Each row is a point on a landscape with many peaks, with its height.
From any point a climber steps to the highest of the 2 points nearest to it. It stops when none of these is higher. Distance is the straight distance between rows; heights are no part of it.
<813> h=65.2: 2.9 -14.9 45.0 -22.2 11.6 10.4 -10.4 -20.5 18.7 34.3 15.2 13.3 -12.9 -12.6 19.4 3.9 3.6 -8.3 -11.5 12.0
<308> h=56.3: -7.9 28.0 -28.0 12.6 -20.8 13.2 -28.6 -12.2 5.0 -22.5 -5.2 -20.4 18.7 -1.7 7.3 -14.4 -24.8 30.7 7.3 -8.6
<838> h=57.2: 6.4 -29.4 -7.5 35.1 -14.2 9.8 18.8 7.9 -8.1 7.2 2.7 3.9 -0.1 -25.5 10.2 -6.2 -13.1 -53.3 -10.7 22.8
<1555> h=57.5: 0.4 -13.2 25.8 21.8 -37.5 -8.0 -16.5 -10.6 -3.8 2.0 -2.8 -12.8 -9.0 -10.2 11.2 11.3 12.9 -40.2 -19.0 33.3
<174> h=48.1: -2.5 -15.5 34.7 -31.2 30.4 -1.6 11.3 -1.5 -1.6 18.1 33.6 5.2 11.7 -1.5 8.2 14.0 1.8 34.0 -14.3 6.8
<1452> h=22.2: -1.4 16.8 -26.6 3.2 -5.9 -8.6 -14.4 1.3 1.5 -17.3 -7.3 -16.1 5.6 4.8 0.8 -2.1 -9.1 4.5 17.9 5.9
<1250> h=39.2: -1.4 15.0 -1.4 2.5 -11.5 -6.4 33.1 19.2 -17.2 3.7 18.7 -40.4 15.4 9.4 -26.8 -2.5 -18.8 10.7 -2.8 12.5
<494> h=39.5: 1.2 -4.6 28.7 -23.9 20.6 -13.6 6.8 -8.9 9.7 5.8 12.8 -25.0 20.7 -4.6 11.1 10.7 -4.1 21.6 -10.1 23.5
<1411> h=68.2: 5.6 -10.4 33.9 -10.2 -2.7 22.4 -22.3 -15.2 15.1 32.2 9.5 10.4 -6.0 -14.0 15.7 6.6 -6.2 -19.5 -21.4 -3.1
<1350> h=63.4: 6.6 -0.1 7.0 -17.0 0.2 10.8 -20.7 12.7 15.7 10.3 -14.7 30.8 -16.7 9.3 9.7 14.3 2.2 17.2 3.3 -30.0
<730> h=68.4: 8.1 19.4 -7.4 18.5 -23.7 22.5 -27.5 2.8 2.8 13.9 -4.1 3.7 4.1 5.9 -9.8 12.0 -24.9 -7.2 -14.2 -17.6
<13> h=1.2: 6.4 9.3 -29.5 42.9 -17.4 -12.5 -18.5 -5.0 -10.1 -4.9 -7.6 1.3 6.7 -18.9 -1.4 1.2 -2.4 -33.7 0.9 13.4
<246> h=39.3: 6.2 -11.6 -19.6 0.9 34.9 -29.3 -25.8 -18.8 18.3 -4.9 -2.9 11.4 2.8 1.9 14.6 -6.8 31.4 10.0 24.7 11.6
<1483> h=15.3: 2.8 -9.5 44.3 -1.0 -34.1 -1.2 7.5 -1.3 -2.3 12.7 8.4 -38.8 -6.7 -1.1 0.8 8.2 1.0 -25.7 -19.6 26.3
<468> h=26.1: 3.1 7.2 -14.9 1.0 6.0 -24.5 24.2 18.5 -14.0 -10.7 6.4 -22.3 -9.8 4.4 -15.0 -8.6 9.4 -9.3 20.8 15.2
<505> h=16.8: -6.8 -19.7 50.1 -20.9 -28.6 -7.6 17.8 6.3 -0.9 8.1 -3.8 -28.9 -6.6 5.5 11.4 14.2 2.0 -4.4 -12.7 30.8
<133> h=6.9: -0.8 -4.8 -8.5 15.1 -5.7 15.5 48.5 21.5 -19.3 9.3 12.0 -7.4 1.7 5.2 -24.0 -23.9 -13.5 -37.0 -2.6 12.7
<442> h=59.2: -7.1 19.2 -46.8 -1.5 -2.8 20.5 -30.9 -11.2 4.3 -25.0 -10.1 2.6 -5.7 4.4 -3.0 -15.9 3.3 21.1 17.8 -26.6
<1548> h=52.4: -0.5 -20.4 27.6 -10.2 -9.4 -3.2 -8.6 -1.6 4.6 16.3 -11.5 27.0 -33.4 -4.1 20.7 -0.3 17.5 -25.2 15.8 6.3
<595> h=5.8: 2.8 6.3 -10.3 16.9 -8.3 0.1 22.9 18.5 -15.4 6.1 5.2 -10.1 -4.5 5.0 -20.9 -12.2 -7.2 -32.4 7.0 10.1
<957> h=70.0: 3.2 -21.6 -18.8 23.2 10.5 16.3 17.4 12.0 0.1 2.2 -4.7 35.9 -13.9 -16.1 10.4 -12.6 7.3 -37.0 5.1 3.0
<1447> h=16.2: -5.2 -13.3 38.1 -24.9 -6.2 -17.1 34.5 23.7 -9.0 12.2 2.0 -30.4 -1.5 6.1 0.2 7.7 -8.5 17.2 -2.3 19.3
<507> h=73.5: 4.6 0.3 6.5 14.5 -2.5 17.6 -29.6 -9.1 12.3 14.2 0.2 9.4 -2.3 -10.0 6.2 5.8 -9.9 -36.2 -11.2 3.9
<623> h=2.8: 10.0 -8.5 4.1 28.8 -43.8 -16.1 11.6 21.3 -23.5 2.8 -19.0 -14.8 -15.6 17.6 -10.4 -4.3 4.7 -38.4 5.5 15.6
<1029> h=73.3: -1.0 -0.1 7.7 -27.2 25.7 -18.4 15.5 5.3 17.7 -11.3 1.8 24.4 -36.5 14.0 30.1 0.8 35.2 6.8 15.0 -32.6
<898> h=34.5: -4.2 5.3 -3.2 -6.0 -6.5 -0.3 17.2 17.0 -13.4 -0.2 10.2 -20.5 16.6 8.8 -17.9 7.5 -19.7 26.8 -2.9 -1.3
<974> h=66.1: -0.3 24.3 -27.3 19.7 -19.3 32.3 -24.6 -6.6 0.7 3.0 5.3 2.8 10.2 1.9 -18.1 3.0 -22.8 2.6 -7.5 -21.3
<437> h=57.6: 12.6 4.2 -5.5 16.0 -34.1 -2.8 -16.1 18.3 -0.1 -1.9 -27.7 1.7 -19.0 20.0 -1.8 4.8 -2.8 -16.6 13.6 -14.1
<1230> h=63.3: -1.1 11.4 -7.4 -5.2 -10.4 6.7 -6.0 14.9 4.7 2.9 -10.0 5.8 -0.7 10.0 -7.3 10.2 -11.6 21.3 2.8 -17.0
<714> h=38.0: -8.3 11.1 -18.8 -24.4 32.8 7.3 20.2 -15.4 -5.6 -13.0 11.3 -12.1 1.1 6.3 -15.2 -6.7 15.3 34.7 11.8 3.8
<1210> h=52.2: -15.0 -9.7 10.6 -25.2 22.9 -4.1 -5.1 0.6 -7.3 -7.1 11.7 0.8 37.4 -4.1 -0.8 14.4 -13.3 45.3 -11.9 -2.7
<1513> h=52.6: 16.2 7.6 14.0 33.0 -33.3 -8.4 -32.4 -17.6 7.9 -18.1 0.1 -21.1 9.0 -3.0 8.7 17.2 -5.4 -21.3 -10.0 20.8
<79> h=68.0: -2.7 5.4 -0.6 -28.7 32.1 10.9 -12.7 -10.8 22.8 -5.5 -4.4 39.0 -10.0 9.1 13.9 5.0 23.7 35.0 6.3 -26.4
<309> h=19.4: -14.3 -21.9 55.6 -29.7 -14.9 -14.7 21.9 13.7 -2.9 13.3 -10.1 -19.2 0.4 3.3 8.3 15.0 -5.1 18.7 -13.9 19.2
<391> h=65.4: 1.4 -1.8 12.8 -17.9 15.5 10.3 -33.2 -10.6 15.9 15.8 7.7 17.0 14.1 -3.4 13.7 22.9 -10.5 28.9 -18.1 -9.9
<748> h=50.9: 4.6 -10.0 -8.6 9.2 34.0 -36.4 11.5 -15.7 -9.3 10.2 11.9 -1.2 5.6 -16.5 5.2 -7.9 31.4 -11.2 6.8 42.2
<1133> h=46.3: -10.3 1.6 -8.9 7.7 43.9 45.9 32.2 -28.9 -5.3 -0.4 7.8 22.1 -3.3 -12.2 -14.6 -4.4 9.6 -6.8 -0.6 -2.4
<7> h=57.0: -8.9 -10.9 20.3 -13.2 1.5 -2.4 -16.7 9.7 -5.5 -1.0 5.0 4.1 29.4 0.2 4.9 21.3 -20.5 35.7 -12.3 -13.3
<315> h=29.0: 0.1 13.9 -30.8 4.7 -6.3 -10.7 35.4 21.5 -20.5 -12.8 5.6 -22.4 -5.8 17.9 -31.6 -19.0 1.2 -8.0 17.9 2.3
<1301> h=63.6: 2.7 21.4 -33.8 15.3 -30.3 21.9 -14.3 9.2 -6.6 4.1 -6.9 0.1 6.6 18.6 -22.8 -2.6 -21.6 13.9 1.1 -28.3
<1106> h=68.3: 3.1 7.9 -15.4 -7.0 -3.8 10.4 11.9 18.9 1.1 -2.1 -5.5 14.9 -13.9 21.8 -20.1 -4.2 5.2 19.8 2.5 -30.7
<19> h=48.3: 4.8 1.7 -9.1 5.4 15.5 -5.6 -14.1 -7.6 4.3 6.2 -0.6 14.0 -7.9 -3.8 5.7 -0.8 8.1 -20.3 8.6 15.2
<11> h=57.7: 5.8 -12.5 28.7 -6.7 6.2 -5.2 -29.3 -17.7 16.8 10.3 -2.5 -4.2 -3.1 1.3 22.3 12.4 9.0 -14.7 -8.8 25.0
<958> h=42.4: 2.9 -9.7 7.5 -3.1 45.4 -5.7 -8.4 -24.2 13.0 11.1 17.5 12.0 3.0 -6.2 14.1 -10.5 18.9 -17.4 -0.4 25.2
<1468> h=55.3: 17.8 3.2 -8.1 13.5 -31.0 4.1 2.1 29.1 -6.7 7.0 -23.4 8.8 -18.1 29.0 -13.6 -10.9 -2.4 -25.7 5.7 -19.6
<618> h=48.9: 11.9 13.4 -13.7 17.6 -26.3 15.9 24.4 18.8 -25.2 17.0 5.1 -9.8 10.6 24.4 -35.4 -14.7 -24.3 -13.1 -15.1 -9.4
<1292> h=57.9: -3.2 -9.4 -28.6 19.0 40.3 -3.1 20.6 -17.8 -9.7 -2.7 9.4 15.7 11.5 -23.6 -1.1 -15.2 19.2 -20.2 -0.5 27.4
<361> h=19.9: -3.7 8.9 11.8 2.1 -14.6 -10.6 -18.7 -7.0 13.0 -12.9 -21.1 -21.7 19.4 1.2 11.0 12.7 -22.4 17.1 2.7 6.3
<872> h=49.1: -10.8 3.0 -14.5 11.9 34.0 42.3 20.6 -27.7 -1.3 -0.9 14.9 4.3 14.1 -15.5 -22.2 -4.1 -6.4 -16.3 -15.3 7.8
<201> h=73.9: 3.1 -31.7 -8.6 14.4 -3.2 11.8 40.3 15.1 1.6 4.6 -1.6 41.5 -26.0 -10.1 18.4 -22.3 16.3 -38.9 13.5 -14.6
<1297> h=12.6: 2.0 1.3 19.4 -22.6 5.7 -6.3 43.4 25.1 -11.9 15.8 10.5 -14.4 -9.2 11.0 -11.8 -2.0 1.7 10.9 4.9 11.2
<1441> h=61.5: 7.6 -12.3 43.8 -20.8 11.8 1.0 -18.9 -16.6 19.7 24.5 6.6 -0.6 -0.9 -3.2 23.0 17.0 2.0 7.1 -18.6 17.5
<144> h=10.0: 0.7 2.1 10.4 -8.9 13.9 -6.0 29.5 15.2 -8.8 16.0 16.9 -10.3 -12.7 0.0 -8.3 -10.0 3.8 -18.8 5.2 21.6
<1402> h=60.7: 5.8 -33.8 0.7 26.1 -5.1 -5.8 21.6 0.9 -10.0 15.7 -5.5 18.0 -9.5 -33.8 20.3 -3.3 7.0 -44.1 -6.2 23.3
<544> h=65.5: -6.0 -5.4 -28.2 20.2 28.5 26.7 -1.6 -18.7 6.7 -7.9 2.8 30.4 4.4 -17.5 2.3 -7.7 0.5 -26.4 -1.3 11.1
<1221> h=60.0: 7.1 9.0 -7.7 4.5 -24.7 6.3 -22.6 17.7 10.4 3.8 -25.8 4.5 -7.6 17.5 -0.2 10.4 -16.8 4.7 7.9 -21.3
<121> h=18.2: -1.7 4.2 34.5 5.6 -21.6 -14.9 -8.9 -10.0 11.6 -15.4 -12.0 -33.2 18.1 -2.2 10.1 16.8 -11.8 0.8 -11.9 23.3
<1198> h=57.8: -6.8 18.7 -33.8 4.2 -2.9 10.2 -43.8 -16.2 15.1 -17.4 -14.2 -4.0 14.2 2.7 12.9 -10.6 -9.0 28.7 13.6 -10.2
<819> h=52.5: 16.8 13.2 -13.0 18.4 -35.5 13.9 7.2 23.8 -15.3 17.8 -15.0 2.7 -0.7 29.7 -21.6 -11.2 -18.0 -17.0 -6.9 -20.1
<566> h=48.5: 8.4 25.9 -0.4 23.5 -27.1 -0.7 -14.7 -10.8 5.5 -22.1 5.4 -41.3 24.1 -1.9 -3.4 -0.1 -35.8 10.6 -7.5 3.5
<1293> h=43.6: -0.5 -9.5 29.2 -18.4 -6.0 -9.5 -3.1 6.8 9.7 -0.6 -18.8 -8.0 -12.4 10.6 18.2 13.5 7.1 0.9 7.4 19.3
<1085> h=16.7: 6.9 -1.4 43.6 7.3 -30.3 -9.3 -3.9 -7.3 8.6 -8.4 3.2 -39.8 5.8 -3.2 8.5 16.0 -0.7 -14.3 -23.1 31.0
<1404> h=44.3: -2.8 -2.5 14.9 -6.3 39.2 10.6 9.9 -16.7 9.2 17.4 20.5 17.7 -6.6 -9.8 6.8 -9.5 10.1 -18.5 -5.4 17.3
<1208> h=67.8: 1.7 -15.6 15.0 -8.3 2.5 5.4 22.4 7.1 12.0 9.4 -1.3 43.1 -38.7 0.9 23.5 -15.1 26.4 -30.7 17.0 -33.2
<1383> h=55.1: 1.2 -22.3 34.9 -11.2 -4.9 -4.4 -20.1 -16.0 9.4 17.5 -6.0 7.5 -20.6 -5.4 22.8 8.2 19.6 -23.7 -1.0 29.1
<54> h=61.3: 3.9 -16.7 -29.6 31.5 26.1 -1.6 19.6 -5.8 -2.6 7.9 -3.4 22.5 4.0 -36.8 12.5 -7.0 17.4 -26.0 -6.1 29.0
<719> h=64.5: -6.2 4.0 -15.9 -19.8 37.7 23.4 13.1 -27.9 -14.8 -13.7 8.0 10.2 -8.0 1.0 -20.0 -0.1 23.4 49.9 11.5 -30.8
<1022> h=40.7: 0.6 -7.0 -2.3 -2.8 47.8 -14.9 -16.6 -25.5 22.5 4.7 12.7 16.1 4.1 3.6 10.5 -7.2 32.2 3.4 15.3 22.1
<792> h=42.2: -14.8 8.0 -9.6 -24.1 21.7 -5.3 20.8 1.1 -3.2 -11.5 6.5 -13.7 19.7 0.9 -8.8 -1.1 -4.7 41.6 6.1 2.4
<175> h=53.2: -2.1 -17.4 32.5 -28.2 9.5 7.5 13.8 5.9 -5.6 30.6 26.4 17.6 -10.0 -3.5 6.0 10.2 6.8 20.2 -5.6 -4.4
<200> h=0.2: 7.2 -5.1 -8.5 21.8 21.7 -2.2 -41.8 -30.3 18.8 7.3 0.9 14.2 9.2 -10.1 16.5 2.0 7.4 -26.7 -3.3 17.6
<118> h=70.2: 3.1 1.0 17.1 -21.0 9.4 0.2 13.6 9.8 16.0 6.8 1.7 32.5 -38.6 8.1 15.5 -7.0 27.7 -5.0 13.9 -32.0
<680> h=54.5: 1.3 -2.5 -26.3 17.8 33.4 -24.0 1.4 -21.8 -7.3 2.5 15.8 -4.4 16.4 -19.2 -3.9 -13.0 20.9 -17.5 2.9 36.2
<994> h=74.7: -3.4 -0.6 -4.9 -14.9 13.5 20.0 14.9 10.3 -15.0 1.6 12.7 24.8 -7.7 16.7 -22.1 4.5 13.5 34.6 -1.2 -33.2
<1266> h=65.6: 5.1 4.5 -7.9 -20.9 14.1 0.5 -23.5 -0.2 22.1 -1.3 -18.0 27.8 -10.2 8.9 11.6 8.8 5.5 26.4 11.0 -18.5
<386> h=52.0: -4.3 -2.2 -13.5 20.0 12.8 40.1 21.2 -3.7 1.1 0.7 16.7 4.8 12.4 -15.4 -14.8 -7.9 -17.2 -36.1 -20.0 9.1
<1520> h=45.9: -7.6 22.8 2.0 19.8 -30.9 -9.3 2.2 -2.8 -6.9 -22.4 -1.6 -40.4 33.4 -6.5 -6.3 -6.9 -41.3 27.7 -5.9 -1.0
<969> h=46.5: -0.1 -1.9 12.7 -2.1 14.7 6.0 -0.7 -0.5 2.6 19.3 5.7 13.1 -13.1 -9.1 6.6 -7.0 3.3 -27.4 2.8 12.4
<492> h=51.0: 8.3 -9.1 11.6 -5.6 -3.1 3.7 -19.0 5.0 11.5 12.3 -14.6 32.5 -32.0 0.5 16.6 0.2 16.3 -19.6 14.1 -13.7
<98> h=67.7: 6.7 -3.5 26.1 -0.9 -30.9 13.6 -17.9 6.5 7.4 21.9 -11.0 -1.8 -12.1 7.7 8.7 15.2 -10.2 -6.2 -10.6 -3.0
<896> h=30.9: -7.0 -5.4 18.0 1.3 -20.4 -12.9 19.6 24.1 -21.1 -1.7 -4.7 -18.7 31.6 16.2 -15.4 7.0 -29.2 29.9 -10.1 -7.9
<785> h=34.7: -3.9 12.2 -21.0 -17.2 19.4 1.4 34.8 0.3 -9.1 -17.9 9.1 -8.7 -14.4 10.5 -28.7 -10.3 19.1 20.9 14.9 -11.6
<1436> h=32.4: -13.3 4.7 -45.3 -14.4 5.9 -19.6 -9.8 2.4 4.5 -47.3 -19.1 -10.6 -7.2 6.1 8.2 -24.8 11.4 24.3 22.7 -24.6
<1521> h=35.7: -1.5 6.3 -13.1 -27.2 21.1 -18.2 10.0 9.1 15.5 -21.8 -3.5 5.0 -13.6 7.9 4.7 -1.6 15.0 23.8 16.7 -17.6
<1384> h=45.2: 0.4 8.8 -9.1 7.8 0.6 28.4 -2.7 -11.3 -18.3 5.3 37.3 -10.4 25.6 -5.8 -34.8 8.4 -13.4 8.9 -30.3 -9.6
<1173> h=61.4: -6.3 10.4 -23.6 -20.6 34.5 18.7 -6.6 -30.7 7.7 -14.3 0.7 10.7 -3.8 5.2 -3.4 -6.5 19.7 40.0 13.6 -14.4
<1287> h=3.6: 7.6 -1.9 15.8 15.6 -42.2 -1.2 9.8 17.3 -16.0 12.1 -9.5 -25.0 -10.3 25.1 -10.2 -1.9 -9.8 -27.9 -2.6 9.9
<1047> h=54.4: 2.7 -11.2 -10.1 28.6 -0.2 25.7 20.7 8.7 -1.9 4.0 14.7 -0.2 7.1 -16.6 -0.5 -11.7 -20.7 -49.6 -13.0 13.2
<1437> h=8.4: -5.5 -11.7 10.4 5.3 7.5 2.9 49.1 16.2 -15.8 15.3 18.7 -8.8 -6.8 -10.8 -8.5 -21.9 -4.1 -39.5 2.7 26.5
<953> h=35.2: -8.9 -6.6 38.1 -3.8 -27.4 -16.1 10.1 18.1 -12.9 -0.6 -16.7 -20.6 19.7 5.6 -6.4 14.9 -26.1 20.6 -13.5 -4.3
<641> h=69.0: -6.9 1.0 -7.7 -17.1 28.2 23.5 29.9 -8.8 -22.4 -6.4 15.7 15.9 -7.8 4.8 -28.0 7.8 21.5 39.2 3.5 -32.2
<514> h=0.4: 11.5 -7.7 -6.7 32.0 7.8 -14.2 -30.7 -25.4 1.6 4.8 -0.5 2.6 14.1 -18.8 13.5 4.6 11.5 -31.7 -10.1 23.0
<1096> h=33.6: -3.7 -0.8 2.2 -28.6 4.8 -15.3 18.1 22.1 11.5 -13.5 -9.9 12.3 -12.6 12.7 3.0 2.9 5.6 32.7 8.8 -34.8
<913> h=39.7: 0.0 -4.2 28.5 -12.0 -16.5 -6.3 3.7 12.2 1.5 6.1 -16.9 -20.1 -1.6 8.5 6.5 18.2 -13.2 11.1 -5.6 7.4
<1331> h=33.5: 6.4 13.4 2.1 -0.5 18.9 8.3 -12.2 -21.4 10.6 9.0 26.8 -12.0 18.6 -11.5 -2.9 0.7 -3.9 -13.0 -15.7 15.3
<1493> h=70.6: 4.0 -3.1 16.9 9.1 -17.7 5.9 -21.2 -1.0 2.3 16.1 -5.8 -0.3 -14.0 1.2 6.4 7.7 -5.3 -29.0 -6.8 8.9
<1256> h=51.5: -1.2 11.7 -10.7 9.1 -15.8 14.0 -12.9 -3.1 -6.3 -11.6 19.6 -20.2 33.7 -5.9 -11.5 7.5 -29.6 31.1 -17.8 -10.7
<1371> h=29.7: 4.7 -3.8 -48.1 5.2 10.5 -41.6 -3.3 -3.4 1.4 -26.0 -6.7 9.9 -21.9 -6.5 5.9 -7.8 35.2 1.1 15.3 -16.7
<659> h=54.2: -8.7 20.1 -14.7 4.2 -10.7 8.2 -16.5 -15.9 0.0 -19.7 7.3 -25.2 36.3 -8.6 3.1 -8.5 -29.1 36.5 -10.2 -7.7
<354> h=31.9: -5.9 15.2 -26.5 -5.1 11.0 2.8 43.3 8.1 -18.8 -13.8 13.4 -17.3 -10.3 12.5 -39.4 -16.4 12.8 4.0 14.6 1.3
<224> h=39.6: -29.7 19.5 -3.8 -11.1 -5.9 -20.1 15.8 6.7 -18.9 -23.3 -12.3 -31.6 35.9 -5.9 -11.5 -23.0 -24.1 42.9 7.9 -11.5
<542> h=21.1: -6.4 14.8 -8.0 -9.9 -5.8 -11.9 -15.0 0.5 13.4 -18.9 -25.8 -10.6 13.5 4.6 13.0 0.6 -13.0 24.2 16.0 -5.7
<1400> h=30.6: -7.9 -10.6 8.6 -29.0 4.1 -19.5 27.6 33.5 -3.4 -11.5 -14.2 8.0 5.9 12.3 -8.6 -2.5 -4.6 40.0 5.6 -36.0
<1152> h=46.8: -10.8 1.1 -4.4 -18.1 19.9 6.4 13.1 -9.0 -12.0 -7.7 24.1 -13.2 25.9 -1.6 -16.4 9.7 -8.4 39.5 -8.9 3.4
<808> h=57.1: 4.3 -7.5 29.9 -20.2 5.1 9.9 8.2 8.1 4.4 29.6 8.8 23.5 -22.3 -0.7 6.6 1.5 5.2 4.4 0.8 -9.0
<733> h=32.3: 4.6 10.6 -8.3 17.1 17.9 22.8 -16.5 -27.8 13.9 -1.5 19.8 -5.1 24.6 -19.8 -5.4 -6.6 -5.5 -33.6 -20.3 15.5
<412> h=43.3: -17.6 24.1 -5.0 6.4 -15.3 -18.6 3.3 -2.8 -6.4 -27.3 -10.1 -38.7 28.3 -3.6 1.7 -18.7 -28.9 28.7 6.4 1.9
<1257> h=37.6: 2.1 1.9 -10.8 -22.6 32.9 -19.8 -2.7 -11.7 18.9 -15.7 -0.3 8.5 -7.9 6.5 8.4 -7.4 23.7 13.8 21.9 5.6
<1519> h=67.5: -0.1 -14.4 -24.9 28.0 7.5 27.2 0.1 0.9 6.6 -1.1 -1.3 30.1 -1.1 -21.4 12.8 -5.4 -6.5 -38.6 -4.7 9.6
<292> h=48.0: 12.8 10.6 4.6 8.9 -15.3 16.8 -9.8 0.6 -8.8 5.1 34.5 -21.7 33.9 -6.9 -22.5 13.5 -24.8 9.9 -29.0 -10.6
<333> h=61.8: 0.0 -21.8 34.2 -21.2 6.7 7.8 -23.6 5.1 -0.7 14.3 15.6 19.6 12.0 -2.3 14.5 26.4 -11.8 28.2 -18.5 -11.4
<182> h=36.6: -30.8 20.7 -6.0 -15.7 -7.9 -21.9 -3.3 4.1 -16.4 -22.4 -25.3 -14.5 32.2 -8.0 -9.2 -29.4 -14.4 45.7 11.6 -28.9
<773> h=63.5: -7.7 9.2 -30.4 8.1 27.3 24.9 -4.4 -21.1 2.6 -10.1 2.6 18.8 -1.3 -3.6 -15.5 -12.0 8.7 -13.4 6.1 1.1
<1181> h=60.2: -8.6 -20.4 34.7 4.7 -49.6 1.6 -15.2 -4.8 3.3 10.7 -6.1 -6.8 -18.0 5.9 14.7 13.3 9.4 -33.3 -16.5 27.9
<1054> h=50.4: 6.7 22.9 1.5 29.4 -33.4 -1.6 -33.1 -15.9 10.6 -20.8 -1.1 -27.1 14.5 -3.3 8.0 10.0 -28.4 -2.0 -6.1 3.9
<329> h=33.4: -21.7 8.8 -25.8 -29.0 13.9 -15.0 -3.0 -4.5 9.5 -41.3 -24.3 -2.9 3.6 0.9 5.6 -25.5 5.5 44.0 15.3 -37.2
<977> h=24.2: 5.3 9.1 -33.4 18.7 -6.2 -26.9 11.5 12.8 -21.2 -12.9 -1.1 -15.1 -3.4 -4.6 -15.3 -5.4 10.4 -18.1 19.3 11.8
<531> h=43.8: -7.7 4.8 -5.0 0.6 22.9 34.7 29.9 -5.9 -6.5 11.4 11.1 21.4 -4.9 -3.0 -22.3 -7.2 2.1 -4.3 -7.8 -8.3
<1552> h=22.5: -7.1 -25.5 49.2 -30.1 -17.1 -12.3 19.1 24.4 -7.9 16.1 -11.2 1.4 -2.2 6.2 9.0 14.1 -4.2 23.9 -5.9 -3.7
<470> h=26.2: -6.2 -15.8 30.1 -23.9 -3.3 -14.3 20.2 31.9 -12.6 4.6 -11.3 5.7 6.2 9.6 -4.6 11.1 -7.2 36.1 1.5 -14.5
<910> h=54.9: 12.1 0.6 17.3 36.5 -30.0 -12.7 -20.4 -15.1 -5.4 -8.5 3.0 -23.7 4.1 -15.7 4.1 9.6 3.2 -40.1 -15.4 28.1
<432> h=0.8: 12.9 -0.6 -17.7 46.1 -12.6 -20.6 -14.6 -18.6 -13.0 4.5 -9.9 -6.7 9.0 -27.9 6.6 5.9 10.4 -31.8 -12.7 28.4
<1282> h=70.4: -3.3 6.1 -0.3 -30.3 31.0 -1.4 10.9 -2.4 15.2 -12.1 4.2 30.2 -22.1 12.9 14.8 4.4 31.5 29.7 8.6 -41.7
<707> h=61.1: -3.1 19.1 -40.3 5.9 -13.0 15.0 -9.8 4.4 -2.3 -11.9 -7.6 -2.0 0.7 13.9 -19.2 -6.0 -5.2 10.6 12.7 -22.1
<931> h=34.8: -28.7 13.9 -9.6 -25.7 2.8 -22.8 -6.3 1.4 3.6 -28.3 -32.1 -11.5 17.2 -5.0 1.5 -22.8 -9.1 38.0 14.7 -27.4
<31> h=31.3: -1.1 4.7 -37.4 -3.2 -9.3 -25.7 -2.7 16.5 4.8 -35.4 -17.5 -8.6 -12.3 14.0 -0.6 -8.0 7.2 3.4 27.1 -21.8
<963> h=61.7: -5.0 12.2 -35.8 -5.9 26.9 16.0 -11.6 -27.5 6.9 -15.7 -0.9 15.3 -7.0 5.0 -8.2 -12.3 19.1 13.3 16.2 -8.9
<1136> h=42.3: -5.1 1.5 0.9 0.2 15.4 32.9 13.8 -4.1 -21.8 14.0 27.6 10.1 9.0 -5.0 -29.8 5.1 -6.5 6.5 -25.0 -9.8
<312> h=64.1: 5.6 -21.2 -11.8 26.2 14.1 -7.8 -2.5 -6.3 -3.1 13.4 -9.0 23.3 1.9 -35.1 19.6 -5.4 12.0 -37.6 -8.4 24.2
<520> h=29.2: -2.6 -4.7 -32.9 -4.4 11.4 -37.7 -4.4 7.1 11.9 -29.7 -8.4 14.4 -37.2 11.2 14.7 -0.6 28.3 1.0 16.7 -34.3
<1444> h=49.8: 8.3 2.5 -8.3 -1.7 9.5 -4.6 -17.1 3.7 10.2 -3.5 -11.9 25.0 -20.2 2.1 9.7 0.1 17.1 -14.9 15.7 -7.7
<319> h=2.1: 11.1 2.7 -6.4 36.2 -47.8 -20.1 -6.2 14.6 -17.8 -8.7 -22.3 -14.8 -10.7 12.3 -5.8 5.3 6.6 -25.1 10.1 10.2
<1193> h=30.3: 8.5 -2.8 -46.8 12.2 -11.7 -43.5 -9.5 11.5 -5.3 -30.0 -20.0 -4.5 -17.8 -4.2 5.4 -2.9 23.4 2.2 21.2 -17.7
<839> h=70.3: 2.6 -26.0 9.1 3.2 -3.7 -5.5 18.4 6.2 4.2 11.0 -9.2 43.8 -34.1 -15.7 24.7 -13.0 22.8 -39.6 15.3 -12.1
<161> h=68.1: 4.7 2.5 13.1 -14.1 26.7 22.1 -32.8 -22.0 19.4 26.2 17.8 25.7 9.5 -8.9 9.0 10.8 -2.1 11.0 -23.1 -4.1
<1087> h=23.1: 2.6 10.9 -34.4 13.8 -2.2 -16.2 -12.0 2.1 -9.8 -14.0 -1.9 -2.4 -1.3 -4.4 -6.3 -6.1 7.0 -9.7 21.9 10.1
<55> h=46.4: 5.7 -5.2 4.8 -12.1 5.0 -18.4 -16.7 1.8 11.6 -7.6 -18.4 -1.9 -10.5 7.6 15.6 14.4 7.1 3.3 15.7 11.7
<191> h=1.6: 9.3 11.2 -23.0 43.7 -32.2 -13.7 -13.4 3.8 -17.5 -7.6 -11.5 -10.1 -0.4 3.8 -8.8 2.2 -7.6 -25.9 11.2 7.4
<809> h=4.7: 6.1 2.0 6.6 4.6 -15.8 -7.5 10.0 13.8 -10.6 6.1 0.0 -21.0 -6.6 12.1 -9.9 3.6 -7.3 -21.0 8.7 17.2
<157> h=44.2: 12.5 13.6 0.0 12.5 -25.6 -1.8 34.3 21.5 -24.9 13.2 14.5 -36.4 13.6 23.4 -32.2 -8.1 -24.5 -6.6 -11.4 4.9
<196> h=63.7: -1.9 -14.4 36.4 -0.5 -55.7 9.5 -7.8 7.2 4.0 19.3 -14.7 -11.0 -17.6 19.7 6.0 13.5 -3.8 -13.6 -14.9 10.1
<373> h=35.8: 4.1 9.4 6.7 -12.5 14.2 -5.4 -6.8 -9.9 10.5 -0.8 11.7 -20.6 12.0 0.3 3.8 7.8 -7.5 6.9 -3.5 19.0
<217> h=43.9: -0.1 -17.8 41.1 -28.7 18.4 -9.4 -0.3 -2.3 3.5 12.9 19.5 -9.6 22.4 -10.4 13.5 18.6 -8.0 30.2 -19.6 10.6
<1018> h=70.7: 5.5 -1.0 13.7 -2.9 16.3 18.3 -27.5 -17.8 20.9 25.3 9.6 19.2 -1.5 -10.2 13.3 1.8 -3.8 -15.6 -13.9 2.3
<925> h=60.8: 8.7 -11.1 29.1 -23.2 -7.2 14.6 -11.0 12.6 5.1 25.6 -2.8 38.5 -24.2 6.2 12.6 13.8 4.8 16.9 -2.1 -30.5
<266> h=48.6: 4.3 3.5 -11.4 -4.0 -8.1 -13.0 -23.8 10.2 14.1 -13.4 -24.0 13.3 -19.1 10.4 9.2 6.4 10.9 -1.5 21.8 -13.0
<966> h=71.5: 10.5 2.2 15.9 12.4 -31.3 19.2 -26.0 7.1 2.4 25.7 2.0 5.2 3.5 3.6 -0.4 16.6 -22.1 -6.0 -23.0 -16.5

For each start below, name the point where the climber stops.
<531> => <312>
<1331> => <1029>
<157> => <994>
<1371> => <966>
<1521> => <1018>
<1437> => <1018>
<1452> => <1018>
<1293> => <1018>
<1256> => <966>
<412> => <966>
<520> => <966>

Call two points neighbours if one is among the 2 nearest of the other. Go from one point of each pair to the other, from neighbour to neighbour, staying as high as possible. Name the lowest point that can't be avoided.
<966> and <312> => <1136>
<1029> and <994> => <1173>
<201> and <1029> => <1208>
<507> and <966> => <98>
